Each row is a point on a tangle of strands that fork, close into loops and nearly touch. The rows are in no order.
Points whose rows are less than 42.1 apart are linked; no others are.
zozo: [-12   0 -20   4  24  -5   9  -8 -21  17 -12  18  14  -4   3 -16 -23  10
  -8  17 -23  -6]
Gopo: [-21   2   9  11  -6   1  -7   4  14 -14  -3  -5   1  18  -7   3  13 -19
   5   3  14  -2]
Peza: [ -9  38   8 -14  -5   0  -7  -5  -3   9  -6  12  43 -14   9  -4 -31   1
 -13   0   2   3]
Sorap: [-12 -15   1   9 -18  -6   6  13  24  -5 -11 -14  -1   0   5 -21  37 -14
  21  -3  18 -14]
Fud: [ -9  11   9   5   2  13  -2   4  -7 -17  18 -23 -17  21  -1  16  -9   6
 -23   3   3  16]
turi: [ -7  20 -14   0  -4  -8 -13  -8   4  -2  -6  10  38 -15   8 -15 -11  -1
   7 -15  -1   3]
batuf: [-15  -1  -6   4  26   2  10 -10 -26  15  -9  13   5  -2  -1  -5 -24   7
 -19  31 -18  -2]
ribig: [-30   4   2  17  -7  -1 -22  -4  21 -16   5   8  20  -2 -10   8 -16 -16
   3   4  14   6]
gak: [ -6 -22  -2  16  -1   0  11  13  23  -6  -8 -14 -16  13  -9 -10  35 -27
  18  -2  11 -19]
Bon: [-16   1  16  -4  22   6   8  -8 -23  15 -14   9   3   5   1   1 -22   0
 -20  34  -6  -6]
sudil: [-33   6  -6  19 -11  -4 -16  -1  20 -18   3  -2  17   5  -3  -4   4 -15
   6  -3  15   4]
zeto: [ 24 -15   7  -9  11   4   8   5 -11   6  -1   4 -33   8  -8  17   4   6
   6   0  -9   1]
Kif: [  4  26   9 -23 -22 -12   2   5   2   4 -15  -9  32 -14  17 -19   7   9
  -3 -12   4  -5]
fudi: [ -3  14  33 -12 -15  -1  -7   3   7  -5 -10  -1   7  18  -4  12   7  -5
  -2   7  15  -4]
vuz: [ -8   8  30  -5  13  12  -4  -6 -13  -1   7   1  -6  11  -1  22 -25   1
 -19  27   3  10]
gupo: [ 14  -3 -13  -7  22  -1  14  -9 -34   9  -1  12 -12   2   1   1 -14  20
 -14  17 -26   8]
savil: [  4  -1 -33   9  -2  -6 -21 -14  18  -9   2  13  22 -19   0 -13  -4  -9
  28 -22  -1   0]
fanif: [-26 -10 -24  21  21   2  -5 -13 -10   1   1  17  13 -15  -8  -3 -33   0
 -11  21 -15   3]
Luk: [ -3  -7   0   7   4  -2 -15   3  16  -6  -7  22   1  12 -18  12   0 -17
  21  -1   8  -5]
Kiv: [ -9  -3   6   3 -25  -3   4  11  19  -8   2 -26  -4   2   9 -10  30  -4
   6  -9  19  -7]
kob: [ 26 -14  14 -11   5  11  16   6 -17   6   6 -13 -45  15   0  22   1  12
 -11  -3  -7   6]
puleg: [ 24  -2   8 -24  -5  -7  27   6 -11  29 -17   5  13 -14  20 -25  11  10
   9  -5  -3 -19]
ponit: [ 18   0 -11 -16  12  -8  25   2 -25  22 -20  11  10  -7  14 -25  -6  13
  -1   9 -23 -10]
fasa: [ 22 -13  12   3  14  16  11   7  -7  -5   4 -14 -47  32 -11  28  -1  -3
 -13  -2  -1   1]
Bupa: [-15   1  16   8 -18  -1   3  10  15 -14  -2 -32  -2  22   4 -10  34 -25
  -6  -3  15  -7]
sibe: [ -9  27   9  -3  -7   2 -24  -5   5 -11  15   5  18  -7  -7  17 -22   6
 -11  -4   5  17]
pila: [ -4 -14 -16   7  -7  -9  -6   2  25  -2 -14   6  15 -10  -1 -22  19  -8
  33 -10  10 -13]
zuned: [ 30 -24   4  -8  17   5   5  10   0   9  -3  16 -38  10 -20  23   4   0
  18  -3 -11  -6]
katu: [  0   8 -16 -11  16  -9  22  -3 -28  19 -18  13  15  -3  13 -21 -17  13
 -13  15 -22  -3]
Lufu: [ -2  -7 -12   5   1 -10 -17  -2  22   1 -17  24  24  -3  -9 -11   1 -17
  34 -11   6 -13]
dipi: [ 32   0 -17   0 -10   2   4  -7  -4   9  18   7   0 -32  10 -10   4  11
  12 -17  -7   5]
Kisa: [  3  -7  -7  -7  19  -3  19  -4 -31   8  -9  -6 -16   5   9 -10   2  17
 -13  20 -20   2]
kebi: [  6  -7  -5   9  -2   3 -12  10  25 -16   7  11 -15  12 -22  25  -3 -13
  18 -17   9   4]
nisu: [-12   4 -23  11   4   3  -1  -6 -16 -18  22  -8  -1  -3   5   1 -14  13
 -15  -2  -9  26]
bes: [-20   2   5  13  -9   0 -30  -6  30 -12  -1  24  28  -4 -20  13 -19 -23
  17   0  16  -1]
tono: [-16   3  16  12  -8   5   1   9  15 -14   1 -22  -4  32  -7   3  20 -29
  -7   2  18  -6]
viku: [-39 -14   8  19  24  -4   6  -6  -4  11 -17  -7  10  15  -1 -22  17 -32
 -19  36  -7 -25]
kor: [ 16 -12   9   5  15  13   5  11   4  -6   3   1 -38  31 -24  33  -5  -9
   2  -4   1  -2]
ruki: [ 14  -3  20 -21 -10  -2  17   3 -14   8  -7 -18 -18   2  18   0  18  12
  -9   3   5  -3]
Vab: [-15  32   2 -10 -10  -9  -6  -2   4   5 -13   7  49 -10  16 -18 -18  -2
  -4  -8   3  -2]
kera: [ -7 -18  -9   7 -18  -6   3   4  28  -2  -4  -9   7 -14   7 -25  31  -5
  27 -15  18 -13]
vunav: [ 32  -3   7 -11 -16   2   3   6  -4  10  25  -4 -20 -17   7  18   7  16
  -1 -16   2   8]
meke: [-33  -3 -15  17  12   2  -6 -13  -1   0  -6  14  32 -22  -3 -13 -38  -9
  -9  16  -7  -2]
Tep: [ 33   6  14 -24  -3   0   9   1 -20  11  -6   8  -2 -12   6   5   3  11
   2  -6  -7  -5]
taz: [ 20 -19  -1   5  12   9   2  12  15  -2  -2  13 -37  19 -27  28   1 -10
  16  -8   0  -5]
figon: [ -5   2 -24   7 -12  -3  -5  -3   0 -16  18 -13   5 -13  10  -7   2  13
  -3 -12  -4  20]
Mibif: [-13  -3  17  -1  28   4  11 -12 -26  15 -19   2 -11  19   3  -2  -3   0
 -21  35 -10 -11]
dut: [  1  12  -1  -1   0   3 -17  -1  -1 -13  14   5   3  -2  -6  17 -13   8
  -3  -7  -1  17]
balo: [ 15  12  33 -33 -12  -2  10   2 -15   8 -15 -11  -3   5  15   4  12  15
 -13   2   4  -2]
Siram: [ 26  -5  13 -20  -9   0  12   4 -19   8   5  -7 -19  -6  12   9   6  18
  -7  -4  -3   3]
dani: [ -4   3  23   2  11  15 -13  -1   0  -3  11  13  -4   2 -16  30 -35  -7
  -9  24   4   8]
radid: [ 21  -9 -31   4   4  -4   7  -8  -4   6   4  13   3 -24   6 -22   0  10
  15  -6 -19  -1]
dal: [ 38   7  -5  -8 -15   2   0  -2 -11   8  19   3  -7 -28   8   5   3  17
   2 -17  -7   8]
sivuv: [ -1  -1   5  10  -5  11   5  10   1 -17  13 -34 -26  22  -1  10   7  -4
 -17 -10   8   7]
dano: [ 15 -24  15 -10  -8  -1  25   6  -3  24   2  -7 -24  -5  13  -8  30   9
  10   0  15 -19]
tonuz: [ -9  39  16 -14 -13  -2 -15  -4  -1  -5   9  -5  25  -7   1   4 -16  16
 -23  -1   7  16]
mem: [ -6   5  12   3   5   9 -18   1   7  -9  12  16  -3  10 -18  29 -20  -6
   1   1   5  10]
Nibi: [ 11   9 -22   0  -6  -5 -10  -9   7   0  -3  10  28 -21  10 -20  -4  -1
  16 -18  -5  -1]
vedo: [ 11  -4 -18   2  22   2  -2  -9 -22   3  10  20 -10  -3 -11  12 -21  13
  -2   6 -22  12]
zubar: [ -5  15  25  -8  -7   7  -8   2   0 -10   6 -11  -7  17  -5  18  -4   6
 -14   3   7   9]
peb: [ -7   0 -22  12   1  -7 -27 -13  21  -7  -6  24  27 -11  -7  -6 -11 -17
  27 -15   4  -4]
paze: [ -2  19 -15  -1 -13  -6  -8  -7  -6 -12  11  -8  20 -15  11  -8  -5  17
 -13 -11  -5  21]
dodab: [ 32   7   6 -25  -1  -4  23  -1 -24  22 -11   7   6 -17  18 -15  -1  13
  -3  -2 -12  -9]
fuz: [  3   1 -13   9  -7   1 -25   3  29 -19  13  11   2  -1 -17  20  -5 -10
  20 -24   6  10]
gam: [-21 -15  22  14  27   1   7  -5  -3  12 -12  -8  -7  31  -7  -8  16 -34
 -21  32  -3 -18]
Liv: [-14  -9 -17  17  23   5  -9  -8 -11  -1  11  15  -6  -2 -14  11 -26   3
  -7  14 -11  11]
Liso: [ -9  24   4 -13 -23  -9  -5   1   0  -8   0 -19  20 -12  13 -15   8  14
 -13  -9   4  11]
bovok: [ -3  -6   1   0  15   7  17  -4 -26   0   3 -14 -25  18   6   2   0  12
 -19  14 -12  11]
Mufo: [ -6   0   5  10  -6  -1 -25   0  29 -10  -3  27  14   8 -23  18  -7 -24
  23  -5  15  -3]
nar: [-21  -2 -15  17   7  -4 -18 -10   8  -3  -6  22  28 -13  -5  -6 -27 -11
   8   1   2  -1]
dazef: [ -2 -14  -8   9  -4   3  11  11   0  -9  11 -26 -25   5   4   0  15  -1
  -2  -7   4   3]
Mik: [ -6  23  38 -24 -14  -7  -3   3   5   5 -27   6  25  14   3  -1   3  -4
  -3   7  16 -15]
seki: [ -9 -11  -4   3  27   1  17  -7 -27  14 -17  -6 -19  15   5 -12  12   6
 -13  28 -20 -11]
bokad: [-10 -25 -34  26  15  -1   4   4  15  -2  -1  -4 -16   2 -11 -13  19  -6
  20   0  -7  -7]
lis: [-19 -21 -22  29  14  -3   5   8  20  -5  -6  -9 -14  11  -9 -17  28 -22
  16   2   1 -16]
pir: [ 12  12 -10   0  -2   1 -25  -8   9 -11  11  16   9 -12 -11  14  -9  -1
  12 -21  -3  13]
datu: [ -4 -23 -25  17  -7   3  13   6  10  -5  19 -20 -20 -11   8 -11  17   4
   8 -14   6   4]
Baga: [ 26  -3  12 -11 -24  -1  -4  10  13   7  16  -6 -20 -10  -1  19  14   7
   7 -20  11  -1]
Miza: [  0   3  11   0 -32  -4  -6  12  26  -9   5 -23  -6   3  -3   4  23  -3
   6 -17  18   0]
runat: [  8 -24 -44  16   6  -2   7  -7   6   4  10   5  -4 -22   3 -23   7  11
  17  -6 -15  -1]
Pas: [  3  42  16 -22  -9  -2  -7  -3  -8   4  -3   2  31 -11   6   1 -15  13
 -16  -6   0   8]
kagek: [  1 -11 -25   8 -17  -5   7   0   6  -7  22 -18  -6 -22  15 -13  13  15
   1 -16   0  12]
benan: [-20 -10  30   8  31   9   6  -9 -11  18 -15  -1  -7  21  -2   1  -1 -23
 -26  44  -5 -17]
Porag: [-10 -21 -49  22   8  -4   0  -3  10  -9  10  -4  -6 -10  -1 -15   5   3
  16  -6 -10   6]
gusa: [ -6   5  17  -8  13   8   6  -6 -25  -1   3  -6 -12  16   4  14 -12  10
 -21  19  -3  12]
Bof: [ -8   5 -10   7  -3  10   2   3 -11 -19  22 -23 -14   7   2   9  -7  15
 -18  -5  -5  25]
gogi: [ 20 -16  16 -20 -10  -4  19   6  -3  21 -11   1  -7 -10  12 -13  21   8
  13  -1   8 -20]
lonik: [  0  21  17 -23 -13  -9   1   5  -2   7 -21   2  27   1  11 -12   3   4
   0  -4   7 -10]
ribid: [ 30  16  28 -32 -18  -5   5   6  -7  16  -9  -1   6 -12  10   2  10  14
   0 -10   4  -9]
Zedol: [ 12  -6   5  -2 -24   2  -3  15  22  -5  13 -16 -20   2  -4  14  14   0
   7 -19  15   1]

A piece is two or more points that can be reached from each other along the links. Count, over all rows, the pieces, the separate loops (a circle has one, a figure eight two, a Y none), the forks (points with three links) and the tips (points with one).
pieces: 3
loops: 8
forks: 12
tips: 2

A fork is a point with three links, a tip a point with one. Leave the first point through the second and follow the links. Name the first fork or tip that comes.
Gopo / sudil: dut
Sorap / gak: vunav
Liso / Kif: Fud
dut / mem: Kisa
